The views of a scene show one set of named points, each view turned or mirrored, and shifted as a whole, with a little noise and some points left out.

Scene 1
View 1
som: [ 14  -1  24  -7  18 -11   1  -3   3 -42 -17  25  11   6 -21   8  21  -8
   1  29 -32  15  12  28  15  24   1   9  -9  14  11  27  30  32   2 -14
 -14  24 -29   1  26  21  10 -18 -19 -14]
nata: [ 19 -18  18  -5   9   6 -13   2 -18 -29  -9  19  24  -5 -30   9   5   5
  -3  32 -15  14   4   7  16  17  -3 -10 -34  14 -34  12   1  33 -21 -29
 -16  10 -42  -2  34  45   3   7  -8 -27]
fubi: [ 23  24  11   3   7   1  -3   2 -13 -43 -23   7  30  30 -30  12   3  -1
   0   3 -30 -13  23 -15  18  22  15 -25 -29  21  -6  10   8  40   7  -5
 -18  21 -67  -3  -3  12  12 -46  -9  -2]
kebed: [ 32 -10  28  -9   7  -2 -10 -19 -11 -47 -30   6  21   5 -30  33  10   4
 -26  31  -6   7   9  19  10  10 -11   6 -18 -10  11  14  -1  28 -16 -17
 -26   9 -14  -8  27  33   7  17 -21 -19]
megem: [ 18  17  19 -18  -1  14  33   9  -3 -54   7  12  21  26  -8  10  22 -21
  35   6 -58  23  20  22  -8  20  -1  27  -4 -19  12  35  24   3  17  12
   0   1 -38   4  17  -8  -4 -30  -8  -3]
nopo: [ 23   0  11   2  -2   0 -21 -20 -17 -37 -30  -2  20  -4 -40  53  -4   5
 -18   6   1   4  21  -8   0   3   0  -5 -28 -10 -26  12 -23  43  -7 -22
 -18 -14 -42   1  21  33   9   9  -5 -36]
Tebur: [ 27  -5  44 -30 -11  20  -6 -10 -16 -53 -14   0  29  -5 -21  30  11  -7
  -5  28 -17  11  -3  18 -13  -3 -26  28 -23 -35 -10  14 -21  15 -28 -18
  -9 -11 -12 -28  33  32  -6  48 -23 -23]
mutip: [ 22  14  28 -12   0   5   8 -19  -3 -71 -27   2  16  17 -15  35  20  -9
  -1   8 -21  -2   2  17 -15   4  -9  16  -6 -32  29  17  -5  19   5   4
 -18  -2 -24 -26   7   1   5   3 -21  -9]
Lepal: [ 24 -23  19  -8   4  23 -15  15 -26 -19   1  14  44  -2 -36  -6  -1   9
   3  35 -16  12   1  -6  22  18  -4 -24 -55  18 -59   3  -7  29 -38 -33
 -17  11 -58  -6  37  56  -2  10  -7 -26]
tarid: [ -8   6  13   6  16  -4  -1  -1   5 -56  -7  22  -3  -6 -13  10  18 -11
  30   3 -22  11  -3  14 -14  12   8  -7 -17   4 -20  18   2  39  15  -5
  -6   0 -60 -20   9   7   9 -16  -5 -29]
kal: [ 42  -3  27 -17  -1   9  18 -25  -7 -72 -25  -3  21  27 -14  36  19  -3
 -18  21 -14   6   2  31  -9   4 -20  22  -1 -47  51  21  -2  -2  -6   6
 -31  -1  -3 -14  19  10   2  16 -24  -4]
muvu: [ 31   0  16  -6   6   3   3  -7 -12 -41 -22   8  27  21 -29  25   8  -2
 -11  21 -23   8  20  10  15  16  -2   2 -17  -2  10  21  12  24  -6  -8
 -22  11 -32   7  20  24   6 -13 -13  -9]
mut: [  1 -12  16  10  16   8 -16 -14  -5 -66 -15  14   5  -9 -18  18  10   4
   6   9   9  -1 -22   9 -16   0  -6 -24 -32 -11 -21   0 -22  36  -7 -13
 -23  -6 -54 -42  10  25   9  15  -9 -33]
kov: [ 10   6  39  -1  17 -23 -24 -31   6 -66 -49  15  -5  -9 -19  28  23  -1
 -23  25   1 -11  -9  27  -1   5  -8   5  -7   2  27  11   0  55   0 -15
 -26  17 -14 -37  10  21  19  15 -32 -19]
sigi: [  1 -24   6   4  21  11  16   3   0 -52  10  31   3  -2  -7  -1  22  -5
  32  21 -23  33 -10  34  -6  14  -4  -3 -17  -9 -11  26  15  13   2  -5
 -13   2 -49  -7  29  18  -3  -6  -1 -28]
nes: [-18 -25  -5  27  39 -14   7 -15  17 -61  -2  41 -29 -15  -5   8  28  -4
  29  12  -5  30 -15  43 -11  14   7 -14  -2   0   1  28  17  33  23  -1
 -18   4 -51  -9  20  11  12 -19   5 -40]
dutip: [-13   9  15  -3  18  -1  36   1  20 -76  12  32 -17   9  11   0  40 -29
  55   1 -48  30  -5  47 -29  15   1  23  10 -21  24  42  32   8  36  19
   0  -1 -43 -14  11 -23   1 -27  -7 -15]
moma: [  6  19  18   4  20 -15  -5   9  -1 -41 -19  26  14  11 -23  -6  15  -8
  13  15 -38   0  13   6  19  28  15 -16 -22  39  -9  19  29  48  11 -14
 -11  31 -61  -5   7  14  14 -45 -16  -9]
dumi: [ 23  -9   8   5  15   2   1 -17  -8 -55 -20  10  12  10 -25  25  11   4
  -8  17  -5   9   2  17   3  11  -4 -10 -18 -11   9  13  -1  23  -2  -8
 -27   5 -35  -6  18  25   6  -4 -10 -20]
View 2
nes: [ -7 -13  15  12  37  -8  -1  -5   8  -4 -15  37 -25 -11   3 -14 -22  29
   1  -4 -46   7  30  15 -15 -11   5  17  21   4  25  31  30  -5  44   9
   2 -17  25   4  18  10 -14  44 -10  22]
nata: [  0  10  13 -48  49   5  -5 -17 -13  -3   3  13   0  17 -34 -17 -16 -21
  28  19  -6  -4   4 -21  16  -4 -23  23   1 -10  -1  -5  42  -3  39  -1
  12   0  -9   4  -4   8 -19  25  16  23]
tarid: [ -4   4  16 -16  41   7 -16  12   5 -10 -13  10 -17   3  -7  -6 -31  21
   8  -5 -20   2  22 -15 -12   2 -11  12  15  10  17  17  27 -26  42  16
 -11 -14  11  14   4   5 -11  32  -6   7]
kov: [ 15 -18  -5 -32  57 -12  -1   6  10   3  14  20  20  -2   0 -12 -15  21
  12 -41 -15 -15  -7 -15  33   5  10  11  50 -42   1   6  15 -35  28 -17
   5 -21  -5  21  19   1  -9  50  29  18]
dumi: [ -2  -3   3  -6  44  -6  -5  -4  -4  -7  10  14  15  20 -17 -10  -9  10
  30   5 -13  -5   9 -16  28   3 -10  -3  20 -16  10   9  32 -10  20   0
  -1 -18   2  18  15   5 -22  36   4  27]
kal: [ -5  -5   0  23  35 -17  -7   5  -1   4  37   2  48  17   7  -8  22  15
  36 -18  -3 -34   6 -39  36  -2   2 -23  19 -34  20 -12  30 -20  -7   6
  -3 -34 -10  28  50 -23  -5  39  18  24]
Tebur: [-11  23  16 -40  31  -5 -11  12 -12   2  24   5  26   8   6 -27  23 -18
  34 -10  -3 -19  -7 -65  25 -12 -26   9  11 -24   7 -20  41 -20   6  10
   0 -21 -12  23  30 -14   4  32  41  18]
mutip: [ -3  -1   4   8  39  -5 -16  17   4  -5  21   1  30  14   4  -5   0  24
  26 -25  -2 -22   8 -39  19   5  -6 -15  26 -20  20  -2  22 -34  12   9
 -10 -29  -3  29  31 -15  -8  41   8  12]
som: [  7 -17   6  -3  51   2  -9 -18   3   6  14  10   5   5 -22   1 -26   8
  10  -8   3 -28  21  -4   1  -4   6   5   0 -22  13  -9  29 -18  48  -5
  17  -7 -14   8  12  -4 -14  35   1  16]
megem: [-13   3  21  36  29   7 -28   4   4  -3  13 -12   6  14  -7   7 -14  19
  16  -2   9 -36  41 -32 -25  -3  -5 -20 -24   6  34 -13  34 -28  36  27
  -6 -19 -10  16  26 -23  -4  26 -22   3]
Lepal: [ -1  21  18 -70  52  12  -5 -17 -19  -5  -3  -1   0  26 -57 -19 -18 -37
  32  42   1   5  -1 -27  25   0 -32  26 -12   3  -3  -8  51   5  33  11
   7   6  -6   5 -19  11 -19  14  23  23]
kebed: [  5  -6  -2 -17  46 -12   2 -12  -6   2  24  17  30  16 -11 -15   4   1
  31  -8  -6 -20  -3 -23  38  -2  -8   1  25 -38   4  -7  32  -9  16 -13
  13 -19 -14  17  24  -1 -17  38  20  30]
sigi: [-12   3  22   5  35  -3  -6  -7  -5   2  -3  14 -11  -3 -11 -16  -8   5
   9  14 -26  -2  27 -11  -9 -15  -7  11  -8   9  28   9  42   0  34  25
   3 -13  14   5  20  -2  -4  29  -1  19]
muvu: [  2  -3   2  -3  44   0 -13 -11  -3  -5  17   5  21  28 -26   0 -13   2
  31   4   8 -25  13 -21  20   5 -12  -7   5 -21   7  -8  35 -14  32  -5
   9 -14 -18  17  11  -2 -23  29  -3  20]
fubi: [  9  -6  -2 -15  58  19 -23  -1   3 -16  -2 -12  11  41 -46  17 -48  23
  28  11  18 -10  17  -9  15  27 -11 -11   7   0   6   5  22 -33  40   4
  -8  -7 -10  22 -18   4 -32  23 -21   7]
View 3
megem: [-26  18  22 -69 -14 -14 -16   3   5  -2 -24  -8 -25 -29  21   4  44  -9
  14  14  16 -25  15  11  -3   0  16  12  -9  -7  -4  16  34  12  -8   7
 -29 -21  11 -10   4  -3 -26  -8  15  20]
mut: [-10 -25   0  -2  14  11  28  -1 -12  -4  21   6 -27  42  37  16  41 -51
 -23 -16   6 -10 -13   1   6   9 -15   4  -8 -14 -27  -6 -23  -2 -20  16
 -20 -34 -17  25  14 -10  -8  29  -3   4]
fubi: [-31  -3  27 -37 -12   3  18 -15  12   8  -5   1   7  31  41   2  27 -18
   5   7 -12 -27  -8  -4  -6 -11   0  37 -36  21 -21  -3  26 -12  12  24
  -1 -35  -2   1  13  -6 -29  13  -4  10]
kebed: [ -8  -3  13  -9   6   1  34  -6 -19  18  16 -11 -18  34   8 -14  45 -19
 -25  -2 -26   5   0  26  11  -6 -19 -10 -10  -7  -6   2   6   9 -13 -13
 -25 -26  -9  27   2   5 -40 -17 -10 -13]
dutip: [-17   4  -1 -76 -17 -13 -21   6   5 -19 -20  16 -37 -39  15 -11  66 -36
  19   7  25 -34  37  14   7  15  31  -6  23 -22 -13  10  13  -9 -25  19
 -49  -8  16  -5  18 -17 -22  16  27  28]
kov: [-25  -3  -8  -9   9   1  37  -4  -7  29  17   0 -23  48  10 -35  68 -51
 -25   3 -32  -1  24  25  20  -7 -13  -7   0 -10  -9  -5  -8 -14 -14   5
 -28 -29   1  27  13 -10 -32  15 -21 -14]
mutip: [-35  18  11 -40  18   0  26   3  -8  21  12  -9 -27  12  16  -2  54 -27
 -20  13 -10  -9  15  23   9   0   4   2  -3 -11 -20  17   7   4 -27  12
 -30 -32   6  12   7 -17 -31  -9   6   0]
Tebur: [-18  12   9  -8  28  -7  16   3 -27  30   8 -32 -50  20  25  23  44 -34
 -36  -2   5  11  -6  21   7  -3 -28  -5 -15 -27  -1  15  -5  36 -25 -25
 -19 -40 -11  16  -8   8 -11  -6 -11 -13]
dumi: [ -7 -13  15 -21  -3   6  28  -2 -10  -1  13  -1 -12  27  20  -5  35 -20
 -13  -5 -12  -7  -4  13   5   2  -8   0 -11  -2 -17   1   6   0 -11   6
 -22 -23  -9  24   7  -1 -33  -7   0   1]
nopo: [-28 -10  14   4   5  17  28  24  -8 -11  19 -21 -13  52  32  -5  34 -31
 -23  -2   1  12 -22   5  -9   1 -25   8 -37  11 -11   0  10  21  -4  14
  -9 -35  -8  33  -9  -4 -25  -2 -10 -13]
kal: [-17  24  21 -41  23  -2  34  -3 -21  31  20 -15 -31   1   0   3  47  -8
 -30  11 -23  -1  13  37  16  -2   2 -13   7 -18 -19  23  11  13 -37  -8
 -40 -31   2  18   3  -6 -47 -38   9  -2]
moma: [-21 -13  12 -37 -34  -4   2 -16  17   0 -20   9   4  29  32 -24  42 -31
  22   2 -14 -28   9  -3   0 -11  -2  27 -28  16  -6 -15  24 -19  22  17
  -4 -21   2  -3  16   1 -23  33 -16  10]
Lepal: [  9 -32  22   7 -14  -3   6 -20 -16   2  -8 -13 -13  39  46  29  10 -23
  -6 -22   5  -4 -40 -12  -6 -10 -41  22 -44  -2   3 -16   3  22  19 -24
  12 -29 -31  10   0  32  -4  21 -23  -1]
som: [ -9  -6  11 -35 -24  -9   4 -10  -1   4 -13  -1 -13  17  12 -31  49 -22
   7   4 -17 -12  16  15   8 -10  -7   1 -11   1   4  -7  22  -1   8  -8
 -19 -14   3   6   7  10 -33   6 -13   0]
sigi: [ 10 -22   7 -33 -19  -5  -7  -5 -11 -23  -8   8 -27  -5  23   6  40 -30
   4 -15  18 -19   0   2   3  12  -2  -6   1 -20  -9  -4   2   6 -12  -5
 -28 -11  -9  13  10   6 -16  15  10  19]
nata: [  1 -25  14  -1 -15   0  10  -7 -15  -4  -5 -11 -15  37  31   3  28 -26
  -7 -16  -1  -2 -22   0  -2  -7 -31   9 -33  -3   3 -13   9  17  10 -16
  -1 -23 -17  18  -1  21 -16  15 -20  -5]
tarid: [-21 -18   0 -30 -12   2  -1   6   5 -20  -5   7 -23  17  37  -4  48 -48
   6  -4  20 -22   4  -4   0   8  -2   9 -11  -6 -16  -7   1  -5  -5  25
 -21 -22  -1  11  13 -11  -9  35   3  12]
nes: [  8 -40  -7 -28 -29   4   3   8  -3 -43   4  29 -21   8  16 -30  56 -48
  10 -16  13 -20  13   3   5  20   6 -16  16 -15 -16 -13  -5 -16 -13  19
 -40   0  -2  26  18 -10 -23  26  15  20]
View 4
mut: [  6 -20  -7 -35   9  14 -20 -23  -8 -31  20  31  11  15  -2  20 -15 -55
  -2 -12  12 -11  -9  -8   7   1  -6 -23 -13   4   7  17  35 -47   9   5
  14 -45   0 -14  12  17   8  -1 -42  -4]
nata: [ -6 -19   0 -16  -7 -16  -9   8 -26 -31  40  24  -2  19 -18  24   8 -27
 -18 -13  22  -6  10  -2  12  10   1 -11 -26  -6  -5   6  -4   2  11   3
  31 -59   1 -25   0  23  27 -25 -17  17]
kov: [  3 -32   1 -17  13  -6 -31  -7  -3 -56  40  -1  -5  -1  15  26  11 -35
   4 -27   0 -13  -4 -15  34  -2  13 -13 -22  41  22  10  28 -34  -1  34
  16 -23  -1  -7   8   1  18  33  -3  -8]
fubi: [ -1  -6  28 -28 -38 -22 -18 -37 -14 -45  43   3 -10  13 -17  15  18 -41
 -21 -38  -8   3 -16 -19   8   0  37   2 -22 -36  15  -5  -4   3 -37  -1
  59 -32   2 -10   2  -3   9 -15 -21  17]
muvu: [-15  -3   9 -15 -23 -17 -21   7 -10 -42  36  10 -18   5  -7  17  27 -29
 -16 -12  -2   0   1 -23   7  15  20   4 -22   0   0  -1  -6   4  -6  18
  43 -29  12   3  -4  11  16  -4  -7   5]
kal: [-30   7  -3 -17 -13  10 -25  23  17 -43  17  10 -23  -8  20   7  34 -36
  -2  10 -10  -2  -2 -50  -9  25  13   4  -8  31   4  12   7 -18  10  45
  29   5  20  24   8   5  11  26  -4 -28]
mutip: [ -8   2   8 -24  -9   1 -25  -8  17 -38  23  17 -14   1  19   7  19 -49
   1  -6  -1   0  -9 -33   4  11  15   0 -14  16   6   4  12 -26  -2  27
  33   2  23  18   5  -1   5  19 -10 -14]
som: [  6  -8  -3 -13 -24 -28 -27   2   3 -31  43  -1 -22   8   5  19  11 -21
 -16 -29  18  -5   4 -20  26   5  24  10 -29  14   6   2 -12  13  -7  17
  30 -31  10  -8 -11   4  10   3   5  12]
nopo: [-20 -16  22 -26  10 -13 -22   0 -33 -52  43  30   6   6 -19  24  20 -58
 -16  -5  -8   7  -7   6  11  18  -7 -13 -25  -2  -6 -11  24 -24   3   4
  42 -45  21   6   7  26  22  -7 -24  16]
Tebur: [-19  -7   3 -11  18   5   3  20  -4 -30  20  50  -1  19  15   8  21 -39
  10  17  20  -1   9 -16 -10  12  -8 -19 -13  22 -15   5   4 -29  30  22
  26 -13  19  -1   9  16  31  -3 -10 -12]
dutip: [ 30  29 -27 -37 -41 -19 -50 -26  61   6  17   6 -28  12  31  -1 -19 -52
 -13 -20  37  -2 -11 -42  17   3  21  27 -24  15  -9   8  -9   4 -14  10
  11   2  44  23 -26  -3 -44  17 -12   2]
nes: [ 27  -6 -38 -39 -27 -20 -62 -17  19 -11  32  -6 -12   1  -2  27 -31 -51
 -26 -27  30 -13 -10 -18  35   9   1  15 -33  19   2  14  20  -5  -5   7
   1 -55  19   2 -18  23 -32  10 -31  16]
kebed: [-22 -18  -1 -13  -2  -3 -22  21 -16 -51  35   7 -12  -3  -2  23  24 -27
 -11  -6  -3  -8   5 -23   9  19   8  -5 -19  28   6   7  14 -13  12  33
  29 -32   5   1   6  14  24  13  -8  -7]
tarid: [ 21  -3  -7 -36 -17 -19 -32 -33  11 -17  31  18  -3  19   2  15 -17 -54
 -13 -28  27  -3 -10 -11  23  -3  10   2 -26  -7   0   4  11 -14 -11  -5
  23 -34  20  -7  -8   9 -12  -6 -27  16]
sigi: [ 13   5 -29 -30 -29 -12 -33  -3  16  -2  24  16 -12  13  -1  15 -18 -38
 -23 -14  35  -7   0 -25   8  11   3  11 -23   3 -11  15  -2   5   7   4
  15 -45  18  -7 -15  22 -14 -11 -26   7]
Lepal: [ -7 -20   3 -13 -11 -10  10   5 -39 -24  35  42   3  29 -31  21   4 -20
 -16  -8  26  -6  11   0  -5   7   1 -18 -19 -30 -10   8 -10   6  15 -11
  39 -72 -12 -42   4  27  38 -48 -28  18]
moma: [ 21 -12  10 -22 -34 -34 -23 -34  -1 -31  46  -4 -14  18  -8  16   2 -28
 -21 -51  15  -4  -7 -14  30  -8  35   5 -30 -20  15   1 -11  13 -31  -2
  41 -37   2 -22  -9  -4   5 -13  -8  25]
dumi: [-11  -9  -2 -26 -17  -5 -33   3  -9 -41  32   7 -10  -1  -9  21  10 -38
 -17 -12  -1  -7  -5 -25   7  15   9   3 -20   6   2   8  15 -12  -1  18
  32 -39   8   0   2  17   8   3 -25  -1]

Which points are out of place in each view (at most two, in the order of its rows)? Write none if all are in place.
view 1 => kebed
view 2 => none
view 3 => fubi
view 4 => mut
